Points on a hilly landscape, in no order, each with its height.
From any point a climber takes the steepest step (rise divided by distance) to one of its 6 nearest points. It stops when none of these is higher. Distance is the straight distance between rows; heights are no part of it.
Z_975 h=22.1: [ 39  16 -12  14 -40 -48  -3  35 -17  -4 -51  14  32  -8 -35  12 -11 -32
 -34 -12  32  -3  -3  -9]
Z_26 h=19.0: [ 15  -2  21  39 -55 -38 -11   7 -38  26 -10  30  29   9 -25  -8  21 -24
 -25 -10 -13 -16  18 -15]
Z_497 h=32.9: [ -8   4  -5 -16  26   6  16  -5  17   3   6 -12 -17  -5   8   9 -14  10
  14   7  14  16   4  20]
Z_997 h=36.6: [ 19  13  -7  18 -34 -34  -1  18 -10   8 -34  11  26  -2 -26   6   0 -17
 -31 -11  25  -8  -5  -4]
Z_253 h=37.4: [  5  14 -28 -56  17   8   9   0  30 -23 -16 -22 -18  -9  11  25 -26   1
   4  16  29  39  -6  11]
Z_210 h=10.6: [ 57   8 -14  10 -53 -60  -2  46 -22 -14 -58  17  35 -11 -40  16 -22 -52
 -39 -14  37   5   0 -12]
Z_259 h=14.2: [ 33  24 -56 -48 -16 -12   8  19  37 -26 -40 -28   7   2   8   7 -29 -17
 -24  11  47  54 -24   9]
Z_831 h=40.9: [  4   8 -16 -38  23   2  15  -1  20  -8 -10 -14 -18  -4   9  21 -20   6
   5  12  24  28  -2  14]
Z_74 h=52.5: [-34   6  -3 -12  40  40 -10 -17  17   0  33 -18 -20  -9  21 -16  11  32
  47   6 -33   6  13  10]
Z_320 h=22.6: [ 21  18 -47 -55  -5  -5  10   9  34 -28 -29 -28  -3   0  12  16 -33 -12
 -16  13  41  50 -16  11]
Z_97 h=45.9: [  6   0  -7  -8   8  -8  17  -1  11   3 -11  -6  -7   3   4   6 -13   2
  -9   8  24  10  -9  14]
Z_956 h=27.3: [ 43  17 -21  -1 -37 -43  -5  35  -8 -16 -64   3  26  -4 -28  10 -17 -26
 -32  -1  32  10 -13  -7]
Z_911 h=47.2: [ 21   8 -15  -2 -12 -24  10   9   2  -3 -37   0   7   5  -6   6  -7  -5
 -27   4  29   4 -18   3]
Z_180 h=39.4: [ 16  11  -4  19 -30 -28   2  10  -7   9 -31   9  22   0 -22   4   1 -12
 -30 -10  25  -9  -6  -3]
Z_542 h=20.1: [ 17  20 -51 -60  -4   2   8   9  40 -30 -26 -32  -5  -5  14  18 -39 -11
 -14  13  43  52 -16  13]
Z_244 h=46.2: [-39  -4  13   3  51  46 -19 -17  -3  -2  36 -10 -23   0  26 -16  18  40
  48   9 -54 -14  12  -6]
Z_384 h=29.6: [-43   7 -11 -22  59  60 -18 -30  30  -3  44 -26 -23  -7  40 -17  23  51
  48   6 -37   9   7   2]
Z_323 h=35.1: [-37  14 -19 -30  55  46  -6 -16  39  -2  30 -28 -18 -19  26  -3  13  45
  44   0  -9  16   2  14]
Z_592 h=32.5: [ 27  15  -8  21 -37 -40  -3  23 -14   6 -39  17  31  -6 -32   8  -2 -23
 -33 -14  27  -8  -2  -7]
Z_280 h=32.2: [ 23  14 -36 -44  -3 -10  11   8  25 -22 -32 -17  -4   4  11  14 -26 -10
 -17  18  35  39 -15   7]
Z_931 h=44.9: [-39   7  -3 -14  49  47 -14 -21  19  -1  38 -18 -22  -5  28 -19  19  41
  49   8 -37   5  10   6]
Z_227 h=27.5: [-22  16 -21 -48  50  30   2  -8  39 -11   6 -26 -22 -24  14  18   0  34
  37   4  10  23  -1  14]
Z_161 h=19.5: [-43   1  -5 -13  62  63 -21 -30  16  -2  45 -18 -25  -1  42 -18  27  52
  50   9 -49  -1   7  -3]
Z_559 h=22.9: [-13 -17  19  12  -9   4   3 -15   3   4  13  -1   0   7   3 -12  -1  -5
  -3  -3  -8 -10   0   4]
Z_933 h=35.0: [-41  -2   8  -3  59  53 -20 -23   2  -3  41 -10 -24   0  31 -18  23  47
  48   9 -54 -10  11  -5]
Z_633 h=33.6: [ -7 -33  42  46  -1  11   0  -9 -41  21  50  39   0  14  -1  -8  30  -3
  -1 -10 -39 -43   6 -21]
Z_741 h=35.4: [ 29  12 -23 -20  -9 -24   9  12   9 -13 -43  -6   4   7   2   8 -14  -6
 -25  12  33  21 -21   2]
Z_54 h=32.8: [ -4  20 -33 -66  21  17   4  -1  40 -29 -17 -30 -20 -18   9  27 -31  10
  14  17  27  41  -7  14]
Z_804 h=6.1: [ 20  25 -63 -60  -6   2  11  18  50 -32 -32 -44  -2  -8  13  19 -42 -13
 -18   8  54  59 -22  20]
Z_143 h=28.6: [-19   0   4  -7  22  14   6 -10  13   4  19 -14 -14  -5   8  -8  -9  10
  25   5  -5   4  10  18]
Z_72 h=16.0: [  2  -6  14  25 -39 -16  -4  -5 -10  17  -5  15  18   8 -16  -8  15 -14
 -22 -10   0 -13   1  -8]
Z_442 h=36.1: [  0 -26  34  37 -28  -3  -4  -3 -38  23  22  34   6  17  -5  -5  34  -6
 -13 -10 -32 -31   3 -20]
Z_496 h=28.4: [  5 -19  29  33 -42 -12  -8  -1 -33  23   7  27  14  15 -12  -7  32 -12
 -18  -9 -25 -22   7 -19]
Z_548 h=39.9: [-11 -33  36  24  -7   9  -4 -10 -24   9  33  18  -3  11   3  -5  20  -4
   1  -9 -34 -29   2 -17]
Z_566 h=28.7: [-32 -23  40  39  33  30  -9 -15 -32   9  62  21 -10   2   7  -5  16  10
  24 -13 -49 -48  17 -19]
Z_52 h=20.7: [ 46  16 -19   4 -43 -48  -5  40 -11 -17 -64   5  28  -8 -32  11 -19 -35
 -32  -5  34   8  -9  -8]
Z_644 h=32.7: [  7 -23  36  46 -36 -12  -5   4 -47  29  19  40  10  16 -11  -7  35  -7
 -17  -8 -34 -31   7 -20]
Z_892 h=43.8: [ 22  13 -12   7 -22 -29   5  16  -1   1 -41   5  17   1 -18   7  -5 -10
 -30  -3  30  -2 -15  -2]
Z_780 h=32.6: [-35 -21  38  35  39  35 -10 -15 -31   6  58  17 -11   1   9  -6  13  16
  27 -11 -53 -47  17 -18]
Z_712 h=15.1: [ 27  23 -53 -51 -12 -10  10  16  37 -28 -34 -28   2   0  12  11 -31 -16
 -22  10  47  54 -21  12]
Z_941 h=20.4: [ 29   9   4  36 -54 -51  -5  19 -30  18 -24  28  38  -4 -36  -3   4 -37
 -32 -16  16 -11  18  -9]
Z_666 h=15.0: [ 44  26 -51 -32 -26 -27   5  26  25 -24 -50 -17  14   3  -3  -1 -22 -20
 -27  14  45  45 -23   6]
Z_12 h=53.7: [-31   3   5  -8  35  31  -9 -15  12   1  31 -17 -19  -6  17 -17   4  25
  42   7 -28   3  13  11]
Z_131 h=45.5: [ 15   5 -14 -17   7 -13  17   2  11  -5 -24  -7  -7   6   7  10 -16   0
 -15  12  28  16 -13  10]
Z_206 h=39.8: [  0  -5   7  21 -32 -14   1  -6  -2  12  -9   8  16   6 -14  -7   8  -9
 -24  -7   9 -11  -5  -1]
Z_583 h=21.3: [ 19   6  11  37 -54 -41 -10  10 -28  21 -17  26  34   3 -31  -7  13 -31
 -29 -12   4 -13  19 -11]
Z_50 h=56.7: [  1  -4   4  17 -21 -12   7  -7   2  10 -11   3  10   7 -10  -5   0  -6
 -22  -6  14 -10  -9   4]
Z_543 h=41.2: [ -1  -1  -1  -7  13  -3  17  -5  13   5   0 -10 -10   1   7   4 -14   4
   2   5  16   8  -2  17]
Z_736 h=18.0: [-17   5  -2 -13  30  16   9  -9  18   5  17 -14 -17 -11  10   0 -10  14
  27   7   3  13   8  21]
Z_601 h=31.3: [ -8  15 -22 -55  33  16   5  -3  32 -17  -8 -24 -24 -17   9  26 -19  16
  21  12  21  33  -1  12]
Z_335 h=37.2: [-28  15 -14 -26  46  33  -1 -11  29   3  26 -22 -20 -17  15   0   5  33
  43   2  -5  15   5  17]
Z_15 h=43.9: [  7   3   2  22 -31 -19   1   0  -2  12 -18  10  20   3 -17  -3   6 -11
 -28  -8  17 -11  -4  -1]
Z_240 h=3.1: [ -7 -30  50  72   1  14  -1 -24 -52  28  65  51   1  17  -8 -25  37  -4
   2  -7 -47 -59  19 -22]
Z_764 h=43.5: [-24  -8  15   2  17  18  -1 -13   4   2  25 -12 -14   0  11 -13  -5   8
  30   3 -23  -4  10  11]
Z_212 h=51.4: [-36  -7  19   5  40  39 -15 -15  -6  -2  36  -9 -20  -2  19 -15  11  29
  44   5 -51 -17  13  -3]
Z_664 h=45.8: [-27  -1   7  -5  26  25  -2 -13   9   2  26 -13 -16  -6  13 -15  -2  15
  37   5 -20   2  12  13]
Z_146 h=47.9: [-32   9  -5 -14  38  32  -5 -15  20   2  31 -18 -18 -13  16 -11   5  28
  45   6 -21   9  12  14]
Z_789 h=24.9: [-19 -30  43  42  17  22  -3 -13 -36  12  59  31  -5   8   3  -5  22   0
  12 -12 -44 -47  13 -21]
Z_557 h=17.3: [ 61   3  -9  23 -55 -69   2  43 -30  -3 -46  32  39  -8 -43  14 -18 -57
 -40 -18  37  -2   8 -12]
Z_295 h=42.1: [-26   3   1  -9  29  23   2 -12  16   2  25 -16 -18  -8  12 -10  -2  18
  37   5 -14   8  12  18]
Z_256 h=49.4: [  4  -2   3   9 -11 -12  13  -4   6   8 -14   1   5   5  -4  -3  -6  -3
 -19  -3  19  -4 -11   9]
Z_710 h=39.7: [ 23  15  -9  15 -30 -33   0  20  -9   3 -40   9  23  -3 -27   7  -3 -17
 -33  -8  29  -6 -10  -4]
Z_121 h=30.5: [-11 -25  28  16 -16   4  -1 -13  -9   6  18   5  -1  11   2  -9  10  -7
  -3  -5 -20 -18   2  -7]
Z_142 h=36.9: [-26 -28  40  33  28  27  -6 -12 -32   9  55  20  -9   3   7  -4  15   6
  21 -12 -46 -46  12 -20]
Z_860 h=27.1: [  1 -28  44  60 -13   9  -1  -8 -49  28  47  48   3  17  -7 -13  36  -1
  -7  -9 -40 -48   7 -20]
Z_73 h=58.6: [-34   0   8  -5  37  36 -11 -16   7   0  32 -14 -19  -5  20 -18   9  28
  46   8 -38  -2  13   4]
Z_676 h=60.9: [-16  15 -19 -44  43  20   6  -6  31  -9   3 -23 -21 -19   9  22  -8  23
  31   7  13  25   1  15]
Z_669 h=38.8: [-10 -33  40  32  -1  12  -1  -8 -31  13  41  26  -3  12   3  -4  25  -1
   0 -12 -37 -36   3 -19]
Z_834 h=28.1: [ 15  10   4  29 -48 -35  -6  10 -18  18 -21  20  30   0 -29  -3  10 -23
 -31 -12  15 -11   8  -7]
Z_204 h=30.4: [ 30  14 -30 -27 -10 -21  10  13  15 -18 -43  -9   3   7   4   6 -16  -9
 -24  15  33  28 -20   2]
Z_333 h=36.7: [ 34  16 -16   5 -29 -38  -1  27  -7  -7 -53   7  22  -2 -25  11  -9 -18
 -32  -4  32   2 -13  -6]
Z_994 h=47.1: [-25 -12  21   4  17  20  -4 -13   0   0  27  -9 -15  -1  12 -14  -1   9
  31   4 -30 -10  11   7]
Z_391 h=39.1: [ -8 -33  35  28 -13   7  -2  -8 -28  13  31  25   0  13  -1  -3  25  -6
  -4 -10 -31 -31   3 -17]
Z_149 h=37.1: [ -8  -6   6   3   6   0  13 -10  10   6   5  -7  -7   3   4  -5 -12   0
   2   3   8   1   0  15]
Z_567 h=44.6: [-30 -20  33  15  26  27  -9 -11 -17  -1  37   0 -14   2  12  -9   6  12
  30  -3 -46 -27  12  -9]
Z_728 h=42.8: [ 10   6 -16 -30  16  -7  17   0  16  -7 -15 -10 -13   2  10  17 -18   2
  -5  13  26  25  -6  13]
Z_914 h=22.8: [ 48  22 -30 -11 -39 -40  -5  35   2 -24 -68  -6  23  -2 -23   3 -21 -25
 -28   6  36  22 -18  -2]
Z_441 h=41.0: [  2   5 -11 -27  20  -1  16  -2  16  -4  -9 -11 -17  -3   8  16 -18   6
   3  11  22  22  -5  16]
Z_893 h=39.6: [ -7  -7   8   8  -3  -3  12 -10  10   6   1  -2  -2   4   1  -7  -8  -1
  -6   1   8  -3  -3  11]
Z_61 h=44.0: [ 14   6 -16 -26  11 -12  16   2  14  -8 -21  -8 -10   5   6  14 -18  -1
 -12  13  27  22 -11  10]
Z_915 h=15.4: [ 40  23 -45 -31 -24 -24   5  21  20 -24 -52 -15  11   4  -2   1 -21 -16
 -27  14  40  40 -24   5]
Z_974 h=37.8: [ -2 -30  37  33 -20   1  -5  -6 -34  18  28  29   3  14  -3  -3  31  -5
  -9 -10 -33 -31   3 -20]
Z_373 h=14.9: [ 62   3 -11  18 -55 -66   0  47 -27  -9 -53  26  37  -9 -41  19 -22 -57
 -41 -17  38   3   6 -11]
Z_342 h=38.1: [ 13   8  -1  24 -34 -25   1   7  -8  12 -24  13  24   1 -23   0   6 -14
 -30 -11  20 -11  -3  -3]
Z_176 h=28.3: [ 30  15  -5  24 -41 -43  -1  25 -18   9 -36  19  33  -6 -34   7  -4 -26
 -34 -14  27  -9   2  -7]
Z_596 h=22.7: [-11 -21  23  15 -16   2   2 -13  -2   7  12   3   0   9   0 -11   5  -6
  -5  -5 -12 -13   1   0]
Z_289 h=0.3: [-11 -31  45  57   8  17  -1 -18 -43  22  64  45  -2  13  -2 -13  32  -2
   5 -11 -44 -52  14 -22]
Z_421 h=43.1: [-26 -26  36  20  18  22  -6 -10 -21   2  38   6 -11   5   9  -7   9   6
  21  -8 -41 -32   9 -13]
Z_275 h=19.4: [ 45  25 -41 -23 -33 -33   0  29  13 -23 -61 -13  17   4 -10  -1 -20 -20
 -28  12  39  34 -23   3]
Z_969 h=23.9: [ -7 -14  16  18 -23  -4   2 -12   0  10   4   5   7   7  -5 -10   5  -9
 -13  -6  -2 -13  -3   0]
Z_304 h=31.9: [-18  -5  12   1  13  12   5 -14   8   3  18 -10 -12   0   8 -13 -10   7
  21   4 -10  -1   6  15]
Z_720 h=35.8: [  0 -29  38  44 -16   4  -2  -5 -39  22  36  39   2  14  -2  -6  33  -4
  -9  -9 -38 -37   3 -20]
Z_194 h=20.2: [  0 -27  46  67 -11  10   0 -14 -51  30  54  51   4  19  -9 -16  36  -2
  -6  -7 -42 -53  12 -20]
Z_962 h=48.3: [  6   1  -3   1   0 -12  17  -3   9   4 -16  -4  -1   4   1   2 -11   1
 -15   4  22   2 -10  11]
Z_806 h=28.2: [  9 -15  33  41 -45 -20 -10   5 -45  28   3  35  17  16 -16  -6  33 -12
 -20  -9 -28 -25  12 -18]
Z_614 h=40.3: [ 21  10 -26 -33   3 -11  15   5  18 -15 -29 -11  -7   6   9  14 -20  -4
 -16  16  30  31 -12   6]
Z_294 h=42.9: [-28  11  -9 -19  41  32  -2 -12  25   2  27 -20 -19 -15  14  -6   4  30
  43   6 -12  13  10  18]
Z_939 h=37.3: [ -4   8 -14 -37  30   7  13  -3  21  -6  -2 -15 -22 -10   9  19 -17  11
  15  11  19  24   1  16]
Z_407 h=12.8: [ 48  11 -10  19 -46 -56  -2  40 -24  -3 -49  20  37 -10 -38  16 -15 -43
 -36 -14  34  -1   3  -9]
Z_606 h=34.9: [-11 -28  29  21 -18   4  -4 -12 -15   9  20  12   1  12   1  -6  16  -8
  -5  -7 -24 -23   3 -11]
Z_847 h=42.0: [-22 -16  23   7  10  15  -2 -15  -1  -1  24  -9 -10   3   9 -15  -3   3
  20   2 -23 -10   8   4]
Z_96 h=21.5: [ 12  -6  23  37 -54 -31 -12   3 -36  26  -6  29  24  11 -22  -9  26 -20
 -24 -11 -14 -17  15 -15]
Z_498 h=31.4: [-16 -17  19   8  -1   8   3 -15   3   5  17  -6  -5   5   5 -13  -5  -1
   8   0 -10  -8   4   7]
Z_522 h=20.3: [ 33  22 -47 -42 -14 -16   9  15  29 -23 -39 -19   6   5   9   6 -25 -14
 -23  15  42  48 -20   6]
Z_766 h=26.4: [ -1 -22  27  26 -36  -6  -7  -5 -24  18  11  21  11  14  -9  -6  28 -12
 -16  -8 -22 -21   2 -16]
Z_14 h=27.0: [-11   9  -8 -25  33  10  13  -4  20   1   8 -14 -19 -11   7  12 -13  13
  21   7  12  18   4  20]
Z_760 h=31.5: [  6 -24  42  55 -28  -3  -2   1 -51  30  30  45   8  16 -10  -8  38  -3
 -13  -8 -39 -40   8 -18]
Z_516 h=32.4: [-20  15 -17 -37  46  26   3  -7  32  -4  12 -23 -23 -20  12  16  -2  28
  35   5  10  21   2  18]
Z_203 h=19.1: [ 38  22 -37 -27 -23 -26   4  21  16 -21 -52 -13  10   5  -3   2 -18 -15
 -27  15  37  36 -22   2]
Z_360 h=36.2: [-40   4  -1 -13  54  53 -19 -24  16  -2  41 -17 -23  -3  32 -17  23  46
  50   9 -45   1   9   0]
Z_454 h=37.7: [ -7 -10  11  15 -16  -5   6 -12   4  10   0   2   6   8  -2  -9   1  -7
 -12  -6   4 -10  -5   5]
Z_501 h=17.8: [ 48   9  -8  26 -51 -61   1  37 -27   2 -41  28  39  -9 -40  12 -13 -49
 -39 -17  34  -5   9  -9]
Z_198 h=38.7: [-18 -23  26  12  -1  10  -1 -14  -4   2  23   0  -8   8   7 -11   1  -3
  10  -3 -22 -16   5  -1]
Z_912 h=31.6: [-29  15 -17 -32  50  33   1 -10  35  -1  21 -26 -21 -21  16   6   5  34
  43   3   0  18   3  17]
Z_308 h=36.4: [ 18  13 -30 -46   5  -6  12   3  22 -21 -26 -16  -9   1  13  17 -25  -5
 -12  17  32  37 -13   7]
Z_554 h=43.7: [ 24   8 -18 -19   1 -18  14   5  11 -10 -34  -6  -3   7   3  10 -14  -4
 -20  11  31  20 -17   6]
Z_428 h=31.2: [-16  12 -14 -32  40  19   8  -5  25  -2  10 -18 -21 -15   8  15  -7  21
  30   7  10  22   5  19]
Z_111 h=26.3: [  8 -16  29  36 -45 -18 -10   1 -39  24   3  31  15  14 -15  -7  32 -12
 -20  -9 -24 -23  11 -19]
Z_794 h=38.0: [ -8 -33  39  36  -3  11  -2  -8 -36  17  42  31  -2  12   1  -5  26  -3
   0 -11 -37 -40   4 -20]
Z_985 h=13.9: [ -7 -19  21  21 -27  -4  -2 -13  -7  10   7  10   7  10  -5  -9  13  -9
 -15  -7 -10 -16   1  -8]
Z_580 h=29.8: [-12 -13  14   8  -4   3   8 -14   5   5  11  -4  -2   6   3 -12  -6  -3
   0  -1  -1  -6   0  10]
Z_617 h=38.4: [-17 -35  40  30   7  16  -4 -10 -29   9  45  21  -5   9   4  -3  18   1
   7 -11 -39 -37   7 -18]
Z_681 h=50.7: [-30  -9  18   0  25  26  -6 -13   1  -1  28 -11 -16  -2  14 -16  -1  15
  36   5 -33  -7  13   7]
Z_604 h=33.3: [ 15  14 -36 -55   5   1   9   3  30 -26 -22 -22 -11  -1  14  20 -31  -7
  -9  16  35  43 -12  11]
Z_331 h=34.8: [ -4  16 -28 -59  25  12   6  -2  33 -25 -14 -24 -20 -12  12  26 -26   9
  11  16  24  37  -3  12]
Z_670 h=29.1: [ 39  20 -24  -5 -31 -37  -2  30  -3 -16 -62   0  20   0 -21   8 -15 -18
 -30   2  32  12 -18  -4]
Z_327 h=7.4: [  4  -4  15  28 -43 -18  -7  -3 -17  17  -6  18  22   8 -20  -8  19 -17
 -26 -10  -2 -16   6 -11]
Z_745 h=21.4: [ 27  18 -47 -49 -10  -9   9  12  32 -26 -33 -22  -1   3  11  12 -30 -14
 -21  13  42  50 -20  10]
Z_517 h=35.3: [ 11  15 -32 -55  10   3   9   1  30 -24 -20 -21 -14  -4  12  22 -31  -3
  -4  17  31  41  -9  10]
Z_186 h=13.4: [  3 -11  20  30 -44 -17 -10  -2 -23  19  -1  21  18  12 -16  -8  26 -14
 -22 -10 -13 -17   6 -14]
Z_526 h=25.8: [  5  21 -48 -68   7  11   6   5  45 -31 -23 -36 -13 -11  10  21 -42  -5
  -2  13  39  49 -13  17]
Z_733 h=35.5: [-41   9 -15 -25  59  55 -13 -26  35  -2  39 -29 -19 -13  35 -14  20  50
  47   2 -25  11   4   7]
Z_946 h=49.1: [ 10   3  -5   7 -11 -15  13   1   4   5 -21   0   7   6  -6   2  -6  -4
 -23  -1  24  -4 -13   6]
Z_412 h=39.3: [ 30  13 -21 -10 -17 -27   6  17   3 -12 -51  -2  12   5 -10   6 -10  -8
 -28   7  31  12 -20   0]
Z_515 h=42.4: [-40  10 -11 -20  51  49 -13 -22  30  -1  38 -22 -19  -9  30 -14  18  44
  48   4 -28  10   9   9]
Z_424 h=47.6: [ 12   4  -6  12 -18 -21   9   5   1   7 -26   4  12   4 -12   2  -2  -6
 -28  -4  26  -6 -12   3]
Z_675 h=22.0: [  7 -10  25  34 -47 -21 -11   2 -33  24  -1  29  19  13 -19  -8  28 -15
 -21  -9 -19 -18  10 -17]
Z_309 h=53.4: [-35  -2  10  -3  42  40 -16 -16   2  -3  36 -13 -22  -3  22 -19  12  34
  48   9 -47  -9  14   0]
Z_935 h=50.5: [-37   3   5  -7  47  45 -17 -19   7  -2  36 -15 -22  -5  24 -19  16  38
  49   9 -46  -3  13   1]
Z_322 h=43.4: [-39  -9  25  20  52  43 -16 -14 -17   2  42  -1 -20   0  20 -11  14  36
  43   0 -57 -32  12 -11]
Z_366 h=40.4: [-25 -28  38  29  23  24  -7 -10 -28   7  50  15  -9   3   8  -4  12   7
  19 -10 -46 -41  10 -17]
Z_86 h=42.2: [-22 -29  34  16   8  16  -4 -12 -15   0  31   2  -8   6   8  -9   6   0
  15  -6 -35 -24   7  -9]
Z_869 h=41.8: [-32  12 -13 -24  46  38  -5 -16  28   0  31 -23 -17 -17  18  -8  10  35
  45   4 -12  14   8  15]
Z_183 h=30.6: [ -9  18 -29 -65  29  20   3  -4  38 -27 -12 -28 -23 -19  10  26 -24  15
  22  14  23  36  -7  12]
Z_713 h=37.5: [-26  11  -8 -20  39  27   2 -10  24   2  24 -20 -19 -16  12  -2   1  26
  39   6  -5  15  10  21]
Z_127 h=28.0: [-13  -3   5  -4  15   6  13 -10  12   4  11  -9 -13  -1   7  -5 -13   5
  13   5   4   5   4  19]
Z_416 h=6.5: [-22 -29  43  49  25  25  -4 -19 -37  14  67  33  -4   5   4 -10  24   2
  15 -14 -46 -51  17 -22]
Z_116 h=33.1: [ 18  13  -2  25 -40 -34  -2  13 -14  13 -27  17  31  -1 -29   1   4 -21
 -32 -13  22 -10   3  -6]
Z_510 h=5.0: [-16 -32  42  51  14  20  -1 -16 -42  17  65  40  -2  10   0  -9  27   0
   8 -12 -44 -50  16 -23]
Z_440 h=29.0: [ 34  17 -11  16 -38 -43  -2  30 -17   1 -46  14  31  -8 -33  12  -7 -26
 -35 -12  31  -5  -3  -9]
Z_888 h=26.5: [ 43  17 -17   4 -38 -46  -5  37 -11 -11 -59   6  26  -6 -31  12 -17 -28
 -33  -7  33   3 -10  -8]
Z_470 h=48.0: [-35 -12  26  13  40  36 -15 -13 -16  -2  37  -4 -18  -1  18 -12   9  26
  41   2 -52 -24  12  -7]
Z_301 h=43.6: [-33 -18  33  22  38  35 -13  -9 -22   1  44   4 -16  -1  12  -6   9  19
  35  -5 -52 -36  13 -11]
Z_483 h=33.7: [  1  20 -38 -66  15  13   6   0  39 -29 -18 -30 -18 -12  12  23 -34   2
   5  15  32  44  -9  14]
Z_986 h=28.8: [-22  12 -11 -26  40  23   5  -7  26   1  19 -20 -21 -17  11   6  -2  24
  36   4   3  17   5  21]
Z_413 h=23.3: [ -2  -8  13  21 -30  -9   0  -8  -4  13  -1   9  13   7 -11  -9  11 -10
 -20  -6   1 -13  -2  -7]
Z_251 h=20.8: [ 38  11  -3  33 -50 -57  -3  26 -28  12 -30  29  39  -8 -39   6  -4 -41
 -35 -15  27  -8  14  -7]
Z_673 h=28.5: [ 35  16 -29 -19 -21 -30   6  19   7 -19 -52  -8   9   5  -6   5 -15 -12
 -27  13  32  24 -22   0]
Z_512 h=25.0: [ 43  22 -31 -16 -33 -36   0  30   7 -22 -63  -8  18   2 -15   1 -18 -17
 -28   9  34  26 -20  -2]
Z_523 h=35.2: [-34  15 -19 -31  54  42  -4 -15  38  -1  28 -28 -20 -18  23   1  12  43
  45  -1  -7  18   2  16]
Z_553 h=47.4: [-31 -12  24   4  28  26 -10 -14  -6  -3  31  -8 -17   0  15 -14   4  17
  37   3 -42 -15  13   0]
Z_119 h=33.4: [ 37  19 -24  -9 -27 -34   0  28  -1 -14 -60  -3  16   2 -17   7 -13 -14
 -30   7  33  13 -21  -3]
Z_375 h=39.0: [-38 -16  33  29  44  39 -12 -15 -26   4  51  10 -14   1  11  -6  13  22
  34  -8 -54 -43  14 -17]
Z_595 h=19.3: [ 46   7  -4  32 -53 -64  -2  33 -30   8 -34  32  40  -9 -40   6  -9 -48
 -37 -16  30  -5  14  -8]
Z_42 h=41.1: [-41  -6  13   6  57  50 -19 -20  -5  -1  38  -8 -23   1  27 -16  19  43
  47   7 -58 -20  11  -9]
Z_873 h=49.5: [ 17   5 -11  -5  -4 -18  15   5   6  -1 -31  -3   2   6  -1   7  -9  -3
 -22   5  28   8 -17   6]
Z_858 h=39.5: [-11  12 -17 -43  37  15   7  -3  27  -9   2 -19 -21 -15   9  21 -13  19
  25   9  17  26   1  15]
Z_645 h=42.6: [ 26  14 -13   0 -20 -30   5  19  -1  -5 -48   1  14   2 -15   7  -8  -9
 -30   1  30   3 -17  -2]
Z_201 h=9.0: [ 12  25 -63 -67   2   9   9  16  53 -34 -31 -48  -8 -10  14  22 -49  -8
 -11   6  54  59 -21  25]
Z_433 h=21.1: [-46   1 -10 -23  66  69 -19 -34  28  -4  48 -25 -24  -4  47 -16  26  54
  48   6 -40   5   5  -1]
Z_81 h=21.2: [ 10   2   9  29 -49 -28  -8   2 -19  19 -13  19  27   4 -23  -7  16 -19
 -28 -12   4 -13  10  -9]
Z_272 h=2.1: [ 21  26 -67 -62   1   2  13  22  55 -33 -37 -52  -4 -11  13  23 -48 -11
 -16   2  60  61 -25  25]
Z_140 h=50.6: [ 13   3  -7   2  -5 -18  15   2   6   2 -25  -1   2   6  -3   4  -7  -2
 -21   2  27   2 -15   9]
Z_302 h=20.6: [ 34  16 -37 -33 -16 -22   8  16  18 -22 -47 -12   6   7   5   2 -21 -13
 -26  17  36  37 -21   4]
Z_432 h=45.7: [-33 -17  30  17  36  31 -11 -12 -18  -2  37  -1 -17   0  14  -8   7  19
  36  -4 -50 -29  12  -8]
Z_971 h=32.3: [ -3 -25  30  25 -29  -3  -6  -9 -23  14  16  19   6  14  -4  -5  27  -7
 -12  -8 -24 -21   3 -17]
Z_781 h=45.6: [  0  -3   1   2   0  -5  16  -6   9   6  -6  -3  -3   5   2  -2 -11   0
 -11   1  18   1  -7  13]
Z_455 h=34.0: [ 11   5   3  27 -39 -25  -3   6 -10  16 -17  17  26   2 -23  -4  10 -17
 -29 -12  16 -12   3  -6]
Z_945 h=23.6: [ 35  13  -6  28 -46 -52  -3  28 -24   9 -34  25  35  -8 -37   7  -4 -34
 -34 -15  27  -8  10  -9]
Z_708 h=42.3: [  2   1  -7 -16  18  -3  18  -2  13   1  -5  -9 -12   0   8   9 -16   5
   2   7  20  15  -3  17]
Z_41 h=37.0: [ -8 -30  33  23 -21   3  -5 -10 -20  12  21  19   1  12  -1  -7  24  -6
  -8  -9 -27 -25   2 -16]
Z_184 h=41.3: [-17 -31  34  18   0  13  -3 -12 -15   3  31   7  -7   7   6  -6  10  -3
   9  -8 -33 -25   5 -12]
Z_765 h=18.6: [ 46  15 -14   9 -43 -50  -5  40 -17 -12 -57  10  30  -8 -35  14 -17 -35
 -35  -9  33   2  -5 -10]
Z_719 h=34.7: [-42  13 -17 -27  58  54 -11 -23  38  -1  38 -29 -20 -16  34 -11  19  49
  47   2 -18  13   2  11]
Z_540 h=41.9: [-22 -23  31  12   6  15  -4 -13  -6  -1  26  -3 -10   4   8 -10   3   1
  17  -3 -29 -18   7  -3]

For each start below, name the point where the climber stops.
Z_54 | Z_140
Z_985 | Z_73
Z_483 | Z_140
Z_644 | Z_73
Z_542 | Z_140
Z_765 | Z_140
Z_941 | Z_50
Z_416 | Z_73
